Points on a hilly landscape, in no order, each with its height.
A ball rolls from a point to the lowest of its 2 nearest points, and stops where none of them is lower. Distance is the straight distance between rows; heights are no part of it.
melet height 6.73: [ 96 114 134 150 133 116 124  96 111  99 122 111 145 124 190 152 110 123
 165 147]
Sus height 6.94: [ 96 150 129 151 171 150 153 148  78  87  79 113 138 105 139 190 152 135
 123 133]
luf height 6.24: [107 129 107 173 143 167 123 151 137 133  76  90 118  99 168 151 192 162
 140 115]
naro height 7.02: [193 152 146 160  96 121  96 102 126 145 121 120 165 120  92  68 113 177
  91 164]
nemu height 6.36: [142 183 146 144 140  83 135 131 135 112 122 102 159 137  75 136 140 152
 103 172]
pazu height 6.11: [111  97 119 145 118 135  67 173  95 150  91  95 119 138 143 101 167 132
 106  92]
kot height 3.18: [106 126 186 136 137 110 149  94 121 109 117 140 178 114 125  97  88 138
 155 180]
Mib height 7.43: [152 139 180 194 123 144 113 128 179 150 163 135 157  76 138  67  71 145
  93 182]
luk height 8.79: [ 96 170 136  91 134 115 171 107 105 117 148 172 122 101 113 112  81 132
 179 126]
vopo height 7.71: [127 127 169 152 137  71 102 143 129 161 117  93 132 131 120  67 111 144
 154 135]
Fovu height 5.13: [132 181 132 140 143  66 154  84 162 104 159 143 148 110 153 129 101 118
 178 132]
los height 8.51: [115  88 170 128 145 140  93 121  80 142 172 173 112 184 135  98  89  92
 144 157]
Vof height 4.78: [ 81 167 128 167 177  87 121 150 123 119 123  78 103 138 143 166 135 141
 147 110]
Bilot height 6.59: [127 147 114 158 176 123 115 114 111 100 123 103 128 109 172 198 147 122
 120 112]
moko height 4.19: [149  84 136 153 123  85 128 111 125  92 160 125 126 161 162 144  57 115
  76  92]
pumi height 3.40: [129 170 150 127 124 102 137 111 144 115 101  97 164  94  78  94 131 185
 153 171]
kodor height 6.71: [120 169  99 131 165 162 157 144 122 116 123 127 139 107 159 174 172 143
 149 114]
vimi height 6.66: [181 101 156 123 136 132 110 114 100 124 116 165 181 101  92  75 131 150
  64  72]
tabi height 7.12: [182 132 173 117 126  78 130 115 152 151 154 117 131  87 145  99  71 154
 109 143]
tukes height 6.20: [144 124  73 143 112 213 144 125 188  93 121 121 114 142 178 180 166 145
 166 130]
Mibun height 2.56: [ 84 133  67 155  87 143 163 146 164 133 131  99  40 141 122 152 128 127
 183 141]
denuf height 8.28: [124 130 141 108 164 143 127 158 105 163 127 129  95 161  91 131 175 118
 124 146]
Lor height 7.48: [129 171 154 114 175 128 103 130 102 161 138 140 139  93 145  94 150 149
 166 116]
gipu height 8.72: [155  82 166  91 108 113 128 111 104 136 174 183 128 166  81  65  60 111
  83 145]
tef height 2.77: [108 129  53 171  86 181 168 145 168 173 131 129  69 157  98 143 145 115
 186 129]
Ven height 4.65: [148 131 144  84 135 103 114 140 144 172 149 117 106 122 109  65 128 147
 134 108]
leres height 6.83: [122 220 102  99 149 126 157 125 123 108 144 135 149  88  88 107 114 166
 157 145]
baz height 6.29: [126 161 183 163 131  86 132 111 130 107  78  79 148 132  82 134 119 147
 107 156]
Moki height 1.78: [145  76 117 120 134 170 148 157 124 147 125 124 102 135 149 181 153 129
  86 129]
firig height 2.57: [134  90 114 155 113 132  83 123 148  85  86  67 120 130 174 161 111 123
  73  85]
Nulup height 7.53: [102 172 134  58 112 161 168 121 115 140 116 154 152 103  34 129 144 175
 157 167]
guk height 4.26: [161 205 147 130 142 120  80 110 102 132 167 140 159 148  71  89 149 169
 147 169]
zut height 5.95: [163 119 149  90 103 118 116  88 162 135 182 199 168 142 106  86  78  84
 118 143]
Pozu height 4.93: [ 87 203  71  87 127 105 152 123 139 125 138 173 130 103 112 120 129  99
 201  85]
meb height 4.67: [147 145 164 143 150  93 110 139 114 117 104 110 175 146 121 123 157 129
 120 130]
rak height 8.58: [116  84 139  90 120 113 114 115  91 152 160 160  87 172 109 101  91  91
 119 148]
ruma height 6.78: [101 161 101 130 162 208 181 173  98 118 120 157 129 115 135 168 166 154
 146 114]
Tino height 2.47: [119  78 122 138  98 108  88 111 161  85  99  63 127 141 172 156 111 126
 127 121]
Rirad height 7.34: [155  87 128  94 123 123 111 114 142 147 175 134 125 106 205 129  97 123
 118 108]
doset height 5.11: [160 133 178 108 149 139  99 130  73 191 161 145 114 119  87  72 110 133
 111 140]
nikip height 8.04: [ 74 117 133 126 141 102 126 164 117 136 108 123 104 197  75 119 161 133
 136 149]
kat height 3.80: [114 164  69 135 127 193 157 146 150 163 154 134  75 128 146 157 153 134
 180 110]
zuso height 8.43: [114 106 171 132 166 140  74 150  65 156 134 129 146 140 170 102 152 125
 145 129]
foseb height 1.38: [122 155 136 108 145 133 141  86  90 113 150 179 150 135 142 150 131  86
 158 152]
Bepe height 6.91: [137 195 125  92 159  98 174 120 118 110 139 141 130  98 113 139 101 139
 123 147]
Bidu height 2.28: [125 120  79 159 106 122  90 126 200 111 122  49  74 152 168 160 105 118
 119 109]
Pepom height 4.12: [122 126  52 122  96 137 127 121 147 165 155 149  59 132 129 168 142  68
 163 123]
Neda height 4.15: [165 123 177 167 107 100 111 141  90 164  95 129 130 107 121  74 106 132
  56 112]
Geni height 2.22: [116 138  79 159  91 101 124 102 179 117 131 113 117 154 141 180 137  57
 149 131]
Lutup height 6.96: [172 138 146 121 113 129  94 114 137 137 118 118 180 127  63  79 147 161
 118 163]
Lirir height 6.23: [112 105  82 123 119 188 132 143 183 135 118 104 114 123 168 141 163 152
 167 119]
Budip height 6.60: [154 135 152 170 165 110  87 123 117 107 162 136 167 169 178 134 115  99
 117 118]
besi height 2.34: [ 87 154  59 147  98 176 158 102 173  71 101 127 116 127 157 180 126 123
 187 127]
sereg height 5.04: [118 154 184 216 165 106 122 111  76 126 112 105 126  98 194 133 106 117
 119 140]
kofe height 6.41: [164  92 122  95 139 134 115 135 125 120 137 146 166 137 152 143 152 126
  76  87]
Puz height 5.01: [142  76  94 134 134 102 126 107 109  70 152 171 137 152 114 134 113 116
  76  71]
pipo height 5.59: [114 100 119 118 124  90 106 138 138 119 130 127 123 168 136 126 133 113
 131 124]
tufal height 6.34: [120 134 140 185 130 123 128 136 110 142  74  72 104 101 175 193 150 114
  79 121]
Gosid height 8.46: [112  89 172 128 137 145  92 122  86 125 149 153 147 161 139  97 127 116
 139 126]
sotop height 5.82: [176 144 150  96 105 127 102  81 180 131 162 162 188 123  99  73  95 122
 131 152]
buko height 6.93: [142 137 147 148 158 160 176 143 150 117 108 124 139 122 129 218 171 132
 115 142]
Rilef height 3.37: [113 112  76 130 104 149 108 174 153 156 134 129  92 180 113 131 175  99
 135  93]
Zizuz height 3.71: [149 146  74 143 122 224 170 135 140 134 146 134  84 149 152 162 127 156
 170 130]
gak height 2.73: [ 76 159  91 173 148 151 122 144 128  91 101  58 103 117 161 186 131 146
 158 112]
Berep height 4.54: [110 168 145 125 167  93 121 124 126 113 124 130 160 124 113 115 136 133
 163 141]
fada height 6.95: [132  78 117  81  96  72 155 142 153 137 137 137  99 165  94 135  99 103
  79 125]
Vite height 3.26: [150 126 150 104 101  98 129 117 177 129  94  98 162  91  96 100 132 156
 134 148]
Vafud height 4.95: [149 108 195 180 146  97 123 104  90 135 124 110 130 107 175 125  97 122
  97 143]
foled height 4.87: [152 137 125  84 135 112 148 156 169 186 133 122  95 122 101 112 153 151
 115 125]
dof height 5.77: [128  89  78 111  88 134 103 134 143 113 134 126 104 175 143 147 125  97
 106 114]
vodol height 6.99: [152 205 156 125 151  73 173 117 128 122 133  99 107  92 105 153 101 148
 106 152]
bebok height 2.60: [ 65 161  94 165 148 138 152 174  93 101 107  94  90 115 153 151 139 156
 159 113]
mikir height 5.61: [ 98 110 126  92 113 111 133 140 151 161 130 141  97 153 113 112 149 115
 149 130]
pafom height 6.72: [136 149 125 128 156 132 117 165 160 139 107 104 153 118 103 143 196 134
 131 136]
Lan height 7.49: [ 97 181 116  81 146 171 172 150 111  98 104 170 164 108  66 121 155 157
 156 147]
papov height 1.10: [126 119 116  93 160 132 135 111  93 123 147 158 106 149 147 159 138 112
 128 154]
lotub height 4.55: [158  70 162 178 123  84 134 122 130 113 102 108 144 104 155 104  81 137
  58  61]
Sala height 7.39: [154  68 163  57 102 141 135  86 119 157 167 179 132 128 106 111  96 110
 103 108]
zub height 3.08: [129 116  94 136 130 151 111 177 106 120 129 115  72 207 121 168 140  93
  96 132]
pov height 5.32: [115  78 125 113 106  87 120 140 165 104 110 118 148 188  90 120 136 103
 109 115]
tuzen height 5.37: [ 76 152 113 122 132 119 168 163 146 149 127 132  83 152  93 141 141 111
 158 119]
Nales height 5.12: [125 186 177 198 172 100 143 120  67 104 118 114 142 106 142 131  95 130
 126 154]
kopub height 7.62: [117 184 112 122 140 169 191 181 117 151  93 116 128  84  66  94 150 186
 142 126]
loso height 5.29: [137 123 141  84 144 138  91 107 127 160 168 163 123 148 132 111 143  89
 131  92]
zop height 7.26: [ 97 150 159 149 138 130 121 126  70 127  75 121 141 122  64  75 156 156
 135 171]
Rel height 6.57: [175  89 155  89 124 143  97 116 121 132 141 173 190 125  82  93 117 134
  89 116]
Gad height 2.20: [ 54 183  36 131  81 133 157 156 145  95 122 138 102 109 151 150 116 103
 197  96]
Teve height 5.36: [121 135 126 159 145 130 162 177 141 179 105  67  49 118 138 157 141 160
 116 115]
fezo height 7.79: [ 99 143 168 159 145  79 112 146 123 117  97  89 114 149  94  98 136 153
 155 146]
vidab height 3.07: [152 125 181 143 120 126 133  96 165 100 133 160 184 111 138  99  95 123
 143 186]
nepo height 7.07: [107  96 120  87 150 162 106 114 127 129 116 139 178 121 166 145 180 131
 176 119]
Zot height 5.71: [101  94 148 134 124 108 144 146 149 108  75  84 146 148 110 149 134 128
 116 148]
bot height 3.33: [157 122  75 137 125 189  98 160 125 103 125 124  43 173 135 157 129 103
  90 141]
Mari height 6.98: [133 129 116 157 138 189 197 141 122 125  95 124 139  94 164 213 147 154
 131 128]
Pada height 4.96: [146 162 156  72 133 146 131 101  98 147 157 156 116 113  45 105 115 152
 144 186]
Med height 7.50: [141 140 176 232 104 134 104 144 161 129 131 121 173  86 132  60  88 126
  65 150]
Kora height 6.16: [162 112 143 118 132  95 141 119 163 131  89 110 146 101 140 148 137 134
  95 125]
Gude height 4.06: [168 146 169 142 123 118 111 115  76 168  93 130 133  95 126  82 160 132
  68 137]
Mik height 6.56: [140  82 121  65  90 109  93 111 161 169 154 149 130 120 146  97 117 116
 144  58]
seros height 6.42: [158 103 136 145 128 120 140 143  90 143  80 110 106  99 164 183 144 119
  66 126]
ril height 6.13: [133  69 119 117  97 106 108 112 103 135 197 190 119 149 104  87  74  94
 107  51]
nosu height 4.80: [151  78 185 158 122  83 131 112 104 124 111 100 153 127 166 135  75 121
  70 111]
num height 7.59: [ 93 136 140  81 141 128 168 114 112 126 117 147 128 103  63 116 121 156
 153 154]
fotol height 7.42: [109 186 100 104 129 143 155 149 112  94 103 137 140 131  28 119 149 155
 152 161]
fetup height 4.58: [161  81 139 143 143  93 140 132  97  97 165 148 122 138 117 121  80 129
  56  82]
Kodi height 6.02: [137  90 151 131 135 126  79 154  91 163 106 137 141 123 135  71 151 132
  84  88]
zet height 3.29: [119 161 163 164 136 108 145  91 131  93  95 121 176  86 115  95 101 169
 150 159]
kubur height 7.40: [155  89 122 104 145 130 113 107 116 169 138 101 109  80 212 119 130 137
 141 116]
kos height 6.84: [113 160 134 140 176 169 186 166 106  98 106 145 145 123 108 196 169 139
 123 145]
vesod height 6.15: [137  87 130 115 130 119 101 181 126 151  96 118 142 104 101  81 169 148
  87  70]
kufo height 5.93: [146  98 107 113 109 125 147 158 184 136 120 103 118 163 141 168 148 123
 112 104]
moso height 6.46: [137 112  89 141 121 157  74 127 142  91 119  68  74 122 186 141 117 138
 115 141]
Niz height 7.52: [112 182 128  87 156 124 136 135 120 171 133 120 125  69 110 100 162 165
 167 118]
peloz height 5.62: [160  94 151  94 141 131  90 129 138 139 118 136 205 102 132  91 164 126
 123 115]
zumid height 5.72: [151 121 151  84 127 108 104 115 158 130 141 152 174 137 122  94 130 122
 132 129]
Furu height 2.04: [116 143  64 131 111 106 167 100 144 124 123 145 112 137 134 195 145  56
 158 139]
nezek height 3.49: [132 126  67 114 107 198  89 137 130 138 147 127  58 163 148 161 149  92
 133 131]
Kunu height 7.01: [ 73 121 107 136 144 153 135 120 124  77 100 140 161 146 151 173 167 126
 160 143]
naral height 6.30: [107 152 134 182 131 143 140 134  96 131  56  97 122  87 160 158 179 128
 113 124]
Pivu height 3.48: [149  77 179 138 114 128 122 111 139 102 160 165 166 148 156 114  75 103
 116 138]
Fefa height 5.19: [161 104 158  88 150 131  95 128  86 169 167 149 122 130 127  90 114 124
 115  94]
kanap height 5.15: [106 152 131 145 162 116 170 179 136 143 109 104  85 148  89 145 145 143
 131 133]
rus height 3.24: [156 103 171 139 126 142 141 100 169 122 166 192 176 119 152  87  69 114
 112 165]
tuziz height 8.17: [ 79 128 127 102 136 152 123 162 110 170 120 137 105 184  48 120 170 117
 158 134]
ruzim height 6.14: [ 87  92 104 100 117 199 151 109 145 121 100 141 125 146 136 171 180 119
 162 153]
Kifif height 3.69: [141  76 132 151 107 139  94 107 133  88 169 158 160 149 194 102  86 103
 104 108]
neke height 5.03: [108 177  92 119 129 109 156 100 144 107 157 168 140 109 154 130 118 106
 192 113]
samog height 6.65: [125 171 113 155 177 119 130 151 141 130 108 100 147 103 150 164 179 129
 116 121]
Vezod height 7.69: [ 77 170 139  65 143 160 136 120  84  94 125 175 168  85 110 105 121 135
 190 115]
fer height 6.79: [134 191 132  98 147 123 138 110  99 127 130 147 177  59 117  97 126 163
 159 141]
dozot height 7.58: [170 147 175 197 111 108 110 139 163 150 132 109 157  84 155  51  89 147
 104 116]
Lugup height 4.40: [131 181 162 130 152 108 105 117 126 112 156 146 153 162  79  90 132 130
 161 158]
putu height 7.23: [171  91 160 113 126  84 136 133 141 151 166 127 132  94 173 114  84 131
  84 112]
gegu height 5.98: [115 100 152  80 131 134 133 128 121 125  99 146 155 152  89 136 160 128
 122 146]
bedol height 8.74: [127 163 151  89 129 108 156  86 128 151 174 147 105 107 112  94  90 143
 159 158]
Mubu height 7.04: [113 123 126 107 156 163 130 122 100 108  95 147 182 115 155 160 180 129
 132 133]
fifip height 5.44: [111 118 112 138 121 105  94 124 164 115 121 122 181 152 153 113 163 111
 181 119]
nuf height 2.55: [138  81  98 146 110 117  65 120 124  67 134  99 109 142 176 148  87 131
  87  97]
Kan height 5.07: [161 160 175  95 127 135 120 117  88 203 132 117 105  97  68  86 125 162
 112 146]
kadir height 3.99: [134 201 153 162 141 117 110 126  79 149 151 108 125 121  92  63  94 166
 144 170]
rekiz height 4.43: [ 60 159  89 145 115  90 155 140 145  87 118 110 106 158 116 159 125 100
 172 112]
fogef height 7.57: [ 96 177 117  85 127 135 172 144 137 144 105 122 122  56  86  96 144 177
 152 123]
gisob height 2.23: [ 79 170  73 139 126 162 150 196 125 105 103 127 141  90 147 133 130 149
 158  79]
Fot height 5.20: [128 197 172 209 138  99 130 119  71  99 104 100 145 111  86 112 100 156
 113 167]
fir height 3.01: [126 127  78 158 105 168 160 164 148 148 138 142  93 197  94 143 169 100
 172 119]
div height 4.29: [179 131 164 191 118  87 108 121 112 138 106 107 138 104 151  93  95 122
  43  71]
Kug height 5.53: [125  95 118 104 127 123  84 136 161 124 114 125 187 137 134 123 170 127
 128  88]
Lun height 6.17: [110 102  99 141 119 207 161 127 157 100 109 123 135 128 153 186 150 152
 149 155]
zov height 7.00: [ 82  70 123 100  87 137 102  87 104 137 144 162 116 152 115 101 119  74
 180 140]
rer height 5.21: [136 153 139 131 129  78 123 109 174 124 147 109 138 112 181 124 118 131
 156 109]
tufi height 7.36: [172 156 155 175 143 154  98 136 146 164 187 153 139  83 141  80  77 135
  63 172]
meno height 2.39: [155  77 120 121 121 115  96 112 111  99 141 119 121 125 208 162  97 132
  71 109]
der height 5.80: [141 106 141 113 134 116 153 153 178 118  74 108 149 121  92 145 160 137
 100 162]
lazo height 6.10: [135  71  81  82 112 187 105 133 115 118 149 182 142 169 111 149 146 109
  90  50]
bug height 8.40: [112 100 125 117 154 162  79 117  78 152 120 123 124 122 176 130 161 128
 147 126]
nub height 4.82: [ 78 189  94  89 142 129 156 158 134 116 140 136 125  88 131 105 144 141
 188  89]
vegiv height 8.70: [143 121 183  84 130 122 153 104 102 157 157 154 116 127 117 116  87 121
 137 169]
sav height 5.40: [101 146 121  87 142 134 119  94 122 150 164 170 108 135 136 115 143 100
 179 116]
Bopa height 7.44: [156 131 135 110 156 119 110 120 108 170 156 118 122  99 174  96 156 145
 142 111]
Rifuf height 6.32: [ 90  89 125  95 108 126  94 128 125 131 131 107 102 124 170 104 117 155
 176 139]
Simo height 5.14: [153 134 133 129 149 116 161 174 142 193 118  99  73 105 124 123 149 144
  78 114]
babak height 4.22: [176 103 122 128 136 100 101 146 110 146 157 134 136  98 143  83 118 140
  81  48]
Zani height 6.27: [104  89  93  96 110 156 103 116 152 132 120 109 113 138 154 123 144 122
 178 126]
koti height 7.29: [154  74 133  66  89 117 144  94 146 126 137 168 156 133 123 114 110 109
 103 133]
Zev height 6.74: [115 163 161 168 169 113 116 116  88  97  92 122 162  94 172 126 146 135
 138 126]
fel height 4.59: [155 163 153 118 153  85 111 136 135 140 167 136 123 155  77 116 137 119
 129 149]
Vavi height 6.40: [195 108 161  98  88 135 117 126 112 159 124 124 154 107  75  76 116 175
  81 137]
fus height 6.75: [185 113 169 152 147 157  99 136  77 130 135 168 185 116  82  74 107 138
  56 117]
geva height 2.29: [ 56 143  58 122  94 176 159 137 153 101 115 144 108 102 149 158 143 118
 204 109]
Lobin height 7.33: [122 161 141 105 128 127 137 140 102 115  96 123 135 140  46 103 156 160
 124 194]
Rurak height 7.14: [120 141 105 110 127 148 227 132 162 128 129 141 108 115 108 177 133 144
 141 135]
pag height 6.68: [151  65 151  84 108  93 151 124 131 130 128 131 108 135 135 147  96 129
  68 143]
neb height 6.07: [142 116 145 130 100 122 107  97 154 152 181 190 148 148 139  90  95  63
 136 117]
lum height 6.22: [136 142 172 141 144  78 150 105 147  95  80  72 146 108 140 153 125 141
 108 133]
mamif height 7.20: [161  83 111  78 106 106 154 137 143 145 162 164 102 152  97 145 110 102
  75  76]
vona height 3.97: [162 178 165 146 155 113 133 115  71 149 118 133 142  92 114  93 150 150
 115 162]
fako height 2.35: [ 71 136 101 152 121 119 140 155 159 128 124  72  54 130 151 147 133 144
 169 120]
lin height 7.11: [127  99 192 108  98 151 114  97 136 132 137 163 169 144 108  69 101 123
 153 177]
fozu height 7.06: [160 168 170 129 139  64 145 112 151 142 146 105 117  97 143 134 106 140
  96 162]
fevo height 6.92: [ 97  89 105 106  92 118 127  81 103 130 119 167  93 156 113 144 119  62
 174 173]
zuful height 6.28: [150  89 118  69 129 147 112 123 127 136 143 191 152 136 101 141 155 115
  81  84]
zuveg height 7.65: [154 132 190 183 110  86 109 132 140 160 112  90 138  92 122  47 108 162
 123 150]
mutu height 6.97: [ 70 162 109 143 152 154 162 137 101  62  99 133 144 126 163 196 134 131
 147 119]
dis height 7.18: [140 161 157 169 131 130 102 127 157 128 173 160 150 156  95  77  71 119
 121 188]
Vozi height 7.67: [ 87 143 143  88 139 151 159 122  62 113 108 152 158  59 133  93  91 156
 178 121]
Vuf height 6.31: [181 113 139 107 123 113 106 156 129 163 101 106 154  99  77  69 149 170
  79 100]
gumo height 5.57: [128 114 108 127 106 127  83  95 106 132 157 184 152 175 131 118 128  40
 160 114]
numar height 5.48: [107 133 109 129 123 115 108  84 119 130 162 155 126 158 143 122 109  73
 186 142]
visu height 4.13: [146 204 138 146 136 123 103 119 114 155 202 136 143 119  74  64 106 172
 151 165]
vodi height 1.80: [106 161  91 114 128 113 195 122 144 119 129 158 119 149  91 175 152  82
 156 147]
paz height 4.14: [ 85 123  77 173 104 160 168 141 142 103 119 123  74 189 111 189 128 116
 154 142]
Vevib height 3.89: [138  81 138 183 114 107 102 112 147  80 177 127 142 142 205 131  50 103
  97  90]
vore height 1.55: [101 145 115  92 131 134 168 100 130 113 130 174 136 117 111 159 143 103
 165 147]
naru height 2.16: [115 136  78 150 115 143 124 148 197 129 140  50  56 130 161 164 125 145
 150 122]
zor height 3.96: [105 118  70 114 112 166 161 133 131 154 153 141  42 144 136 156 140 121
 153 125]
Mito height 7.09: [164 152 165 161 117  97 108 122 151 132 147 121 152 144  93  73  84 150
 103 161]
Fud height 1.42: [133 113 120 112 130 131 147 136 120 131 134 122  96 127 169 179 138 131
 124 141]
vep height 5.54: [142 124 125 179 130 165 172 165 156 144 125  74  49 139 151 193 121 149
 117 127]
Radu height 4.94: [101 178 153 155 166  96 172 151 125 126 104  73 100 106 113 167 143 139
 129 124]
nalap height 3.91: [144 111  25 127  80 142 105 121 152 161 148 137  97 111 107 143 158  47
 148 112]
dev height 6.50: [163 125 104 133 149 126  85 141 131 127 137 124 152 142 179 160 156 118
  95  95]
Gefan height 5.87: [130  90 113 121 123 124 114 113 101 124 162 189 127 189 106  99  89  79
 104  88]
zupon height 6.39: [107  90 132 129 141 114  87 126 108 144 141 101  74 135 188 110 104 139
 140 133]
Kul height 7.41: [151  79  87  66 105 136 138 136 153 161 160 139  93 138 134 151 129 117
 106  97]
kimit height 5.78: [144 100  80 146  94 163 142 146 170 124 126 113  79 176 133 170 137 117
 114 119]
Rafid height 6.69: [128 135 168 176 160 110 115 102 132 115 121 109 177 108 199 139 125 121
 150 141]
gumig height 3.70: [112 117  48 127  66 154  84 128 156 162 128 132  86 161 107 129 164  67
 148  99]
Figu height 3.88: [160 185 159 189 100 105 121 103  97 161 146 105 127 100  93  80  92 182
 112 186]
Kom height 5.02: [149 152 176 106 113 143 118  98  73 174 151 131 124 115  55  89 106 190
 130 189]
dugik height 3.45: [ 98 132 110 136 134 122 126 150 102 113 125 145 102 211 102 172 152  75
 120 144]
zadun height 5.94: [132  63  59 102 101 163 100 136 142  99 127 144 119 163 126 142 148 107
  75  78]
dekis height 6.05: [140 119 129 112 121 101 155 144 198 149 113  93 111 120 160 152 133 149
 100 108]
Rogi height 3.87: [155 181 173 159 164  89 129 125  89 148  97 103 109  85 135 124 136 132
  92 141]
Dusi height 7.56: [157  69 104  80 115 163 138 156 164 167 130 130 117 108 152 139 139 140
  97  60]
Bora height 2.41: [ 85 180 107 165 155 151 165 190 111 130  97 103 118  84 141 144 163 150
 150  84]
vado height 6.44: [138 111 111 123 125 135  61 119  93 101 132  97  91 128 203 122 101 127
 131 142]
Fis height 5.70: [146 111 127 121 103 114 108  96 103 144 175 199 146 171  82 117 114  39
 112 101]
lif height 4.99: [138  81 151 138 111  81 114 120 143  78 126 138 174 177 112 122  93 107
  95 119]
gabo height 6.08: [ 74  91 130  95 111 149 132 110 113 128 108 151 138 159 119 147 158 113
 161 156]
vis height 6.54: [137 145 119 138 168 114  98 100 117 103 148 128 162 148 179 163 153  96
 138 115]
zozaf height 7.10: [126  77 119  73 119 159 122 105 170 122 111 144 158 116 144 152 176 115
 135 133]
kedi height 3.10: [141 147 137 110 135  70 146 123 205 138 118  84 138 108 115 108 127 158
 152 139]
Lis height 7.64: [ 83 136 168  98 120 129 150 122  94 130  99 136 144  68  94  89 116 164
 165 152]
mir height 7.05: [100  76 158  98 111 151 126  93 128 124 145 156 143 138 137  97 110 104
 181 149]
suz height 5.88: [111 106 156 108 132 156 160 149 142 144  85 131 156 113  80 140 167 156
 124 156]
vumut height 5.81: [114  80 155 144 122 117 120 152 115 134  62 100 130 132 142 140 157 136
  99 137]
mut height 3.85: [145  87  93 154 128 129  64 113 116 105 181 128 155 136 197 110  87 117
 123  85]
Lig height 6.82: [ 96  89  93 122  88 123 127 100 119 117 141 131  61 156 141 155 108  87
 145 155]
megi height 3.78: [ 86 116 116 146 143 124 136 140  81 101 117 122  78 182 128 184 134 117
 128 152]
gasig height 5.92: [131  96 155 153 130 102 112 148  76 154  73 110 140 137 109 105 156 127
  68 111]
bupo height 5.30: [120 211 137 164 139  96 131 120 108  77 132 113 157 110  80 106  97 172
 132 159]
lamo height 5.31: [138  99 120 119 104  59 130 100 202 125 123 105 142 118 177 131 114 116
 152 103]
kapi height 7.15: [123 112 173 117 130 125 102 130 112 156 134 138 152 147  81  53 109 146
 143 161]
feves height 6.67: [145 110 144 175 142 119  87 106 102 113 136  99 156 130 210 125 119 120
 120 122]
ruko height 8.65: [159 114 168  97 122 123 137 104  91 156 185 191 118 161 107 104  75  86
 119 148]
zepun height 7.27: [170 175 146 157 117 154  92 131 162 140 206 144 153 126 106  84  80 155
  91 172]
Nid height 3.60: [145 117  69 112 115 224 138 126 149 133 152 150  74 148 152 177 140 121
 140 161]
Popup height 4.45: [181 115 159 115 124  86 106 137 146 180 144 121 130  98 133  61 115 157
  96  79]
nor height 4.02: [168 104  98 144 146 121  85 135  98 122 164 127 133 113 198  95 102 141
  91  57]
takoz height 3.75: [170 188 172 178 124  85 145 104  90 160 127  95 109  87 111 107  97 152
  88 159]
dib height 6.38: [126  76 105  94  83 126  98  98 136 155 181 171 130 134 122  79  79  93
 143  71]
nima height 6.76: [121 179 133 132 161 137 139 126  97 111 109 137 169  61 163 122 125 153
 148 121]
sak height 2.14: [152  63 106 108 112 146 121 135 114 134 127 103  88 111 185 163 125 145
  63 121]
ligik height 2.38: [114 124 103 142 131 115 106 107 159  90 118  56 105 141 177 188 124 115
 125 120]
bis height 4.27: [ 57 142  67 167 102 134 188 142 123  87 103 126 102 156 115 183 125  95
 163 125]
bubad height 4.00: [ 76 122  98 172 139 163 158 145 109  79 112 103  56 163 138 185 110 135
 145 160]
bilim height 4.79: [162 121 182 153 134  88 125 115 127  83 108 125 177 161 117 135 117 113
  93 145]
soteg height 5.66: [164 108 119 173  97 188 164 153 169 121 132  90  85 180 138 200 118 142
 116 137]
Bes height 2.40: [107 170  79 158 112 153 171 111 194  80 111 128 155 128 141 208 155 107
 161 120]
bili height 6.77: [ 85 107  90 130 112 123 125  78 132  95 127 106  99 138 172 155 113  99
 166 151]
somep height 6.80: [158 162 138  94 162 172 113 154 144 155 129 143 155 118  93 128 208 129
 120 127]
nebeg height 4.68: [ 95 166 127 106 156 107 154 151 113  93 115 131 136 103 111 111 137 166
 167 117]
tizas height 5.58: [ 94  87 125 135  96 122 142 143 162  88  89 121 144 186 109 169 150  99
 129 139]
Sozo height 7.16: [124  86 105  74 105 116 134 115 164 122 114 154 160 142 119 147 142  95
 127 107]
gisi height 6.48: [190  97 176  88  97 152 107  95 125 153 152 168 179  97  76  87  84 160
  82 146]
rele height 6.19: [128  87 103 153 119 175  94 164 120 148  82  82 125 127 167 136 195 145
 111 106]
veko height 6.87: [155 144 147  93 132 146  93 121 143 154 116 122 182 117  64 118 192 157
 127 140]
Mavu height 7.08: [116 139 129 126 141 172 226 157 112 141 117 140 103 107 114 163 121 168
 145 132]
dud height 5.38: [125 105 103 123 110  93  86 104 192  96 123 112 151 148 178 132 136 103
 152 105]
Dagiv height 7.89: [ 77 130 151 154 146  76 129 150 109 106  98  91 118 189  97 140 133 118
 132 155]
zekos height 6.52: [172  86 161 111 124 107 164 127 100 141  99 132 120 103 135 175 117 122
  49 137]
duv height 2.36: [112 163  54 171 117 142 134 115 190 109 129 118 132 147 132 192 170  77
 178 121]
tofe height 5.39: [167 100 128 143 140 107 134 110 148  65 176 179 171 144 106 108 105 115
  73  72]
Geta height 4.81: [142 172 136  79 148 104 137 118 114 136 149 163 119 151  69 118 145 138
 134 173]
lup height 4.62: [ 74 194 128 150 151  64 149 140 138  95 134  93 108 142 117 157 124 115
 163 102]
por height 7.03: [112 136 110 159 126 198 211 169 115 111 103 128  95 107 149 196 113 160
 131 118]
Nekuz height 7.21: [126 124 172 124 121 111 104 139  93 162  85 120 148 120  77  67 151 157
 121 149]
Vufek height 6.49: [130 117 105 165 108 191 114 125 171 100  89  57  59 113 159 164 114 141
 109 139]
luso height 8.36: [125 133 121 121 169 165 114 157  78 165 122 121 109 133 148 136 173 122
 133 124]
tem height 2.06: [ 68 188  55 120 108 152 162 201 137  97 131 135 104 115 153 141 100 134
 167  90]

Call two points neighbours if one is among the 2 nearest of the other. Go from one point of each pair to the other, from neighbour to neighbour, staying as low as possible. Name the highest point that can't be avoided.
naru, zub => Pepom
naru, kedi => mikir
takoz, vidab => rer
naru, tem => firig
vidab, kedi => pumi
tem, papov => Bes
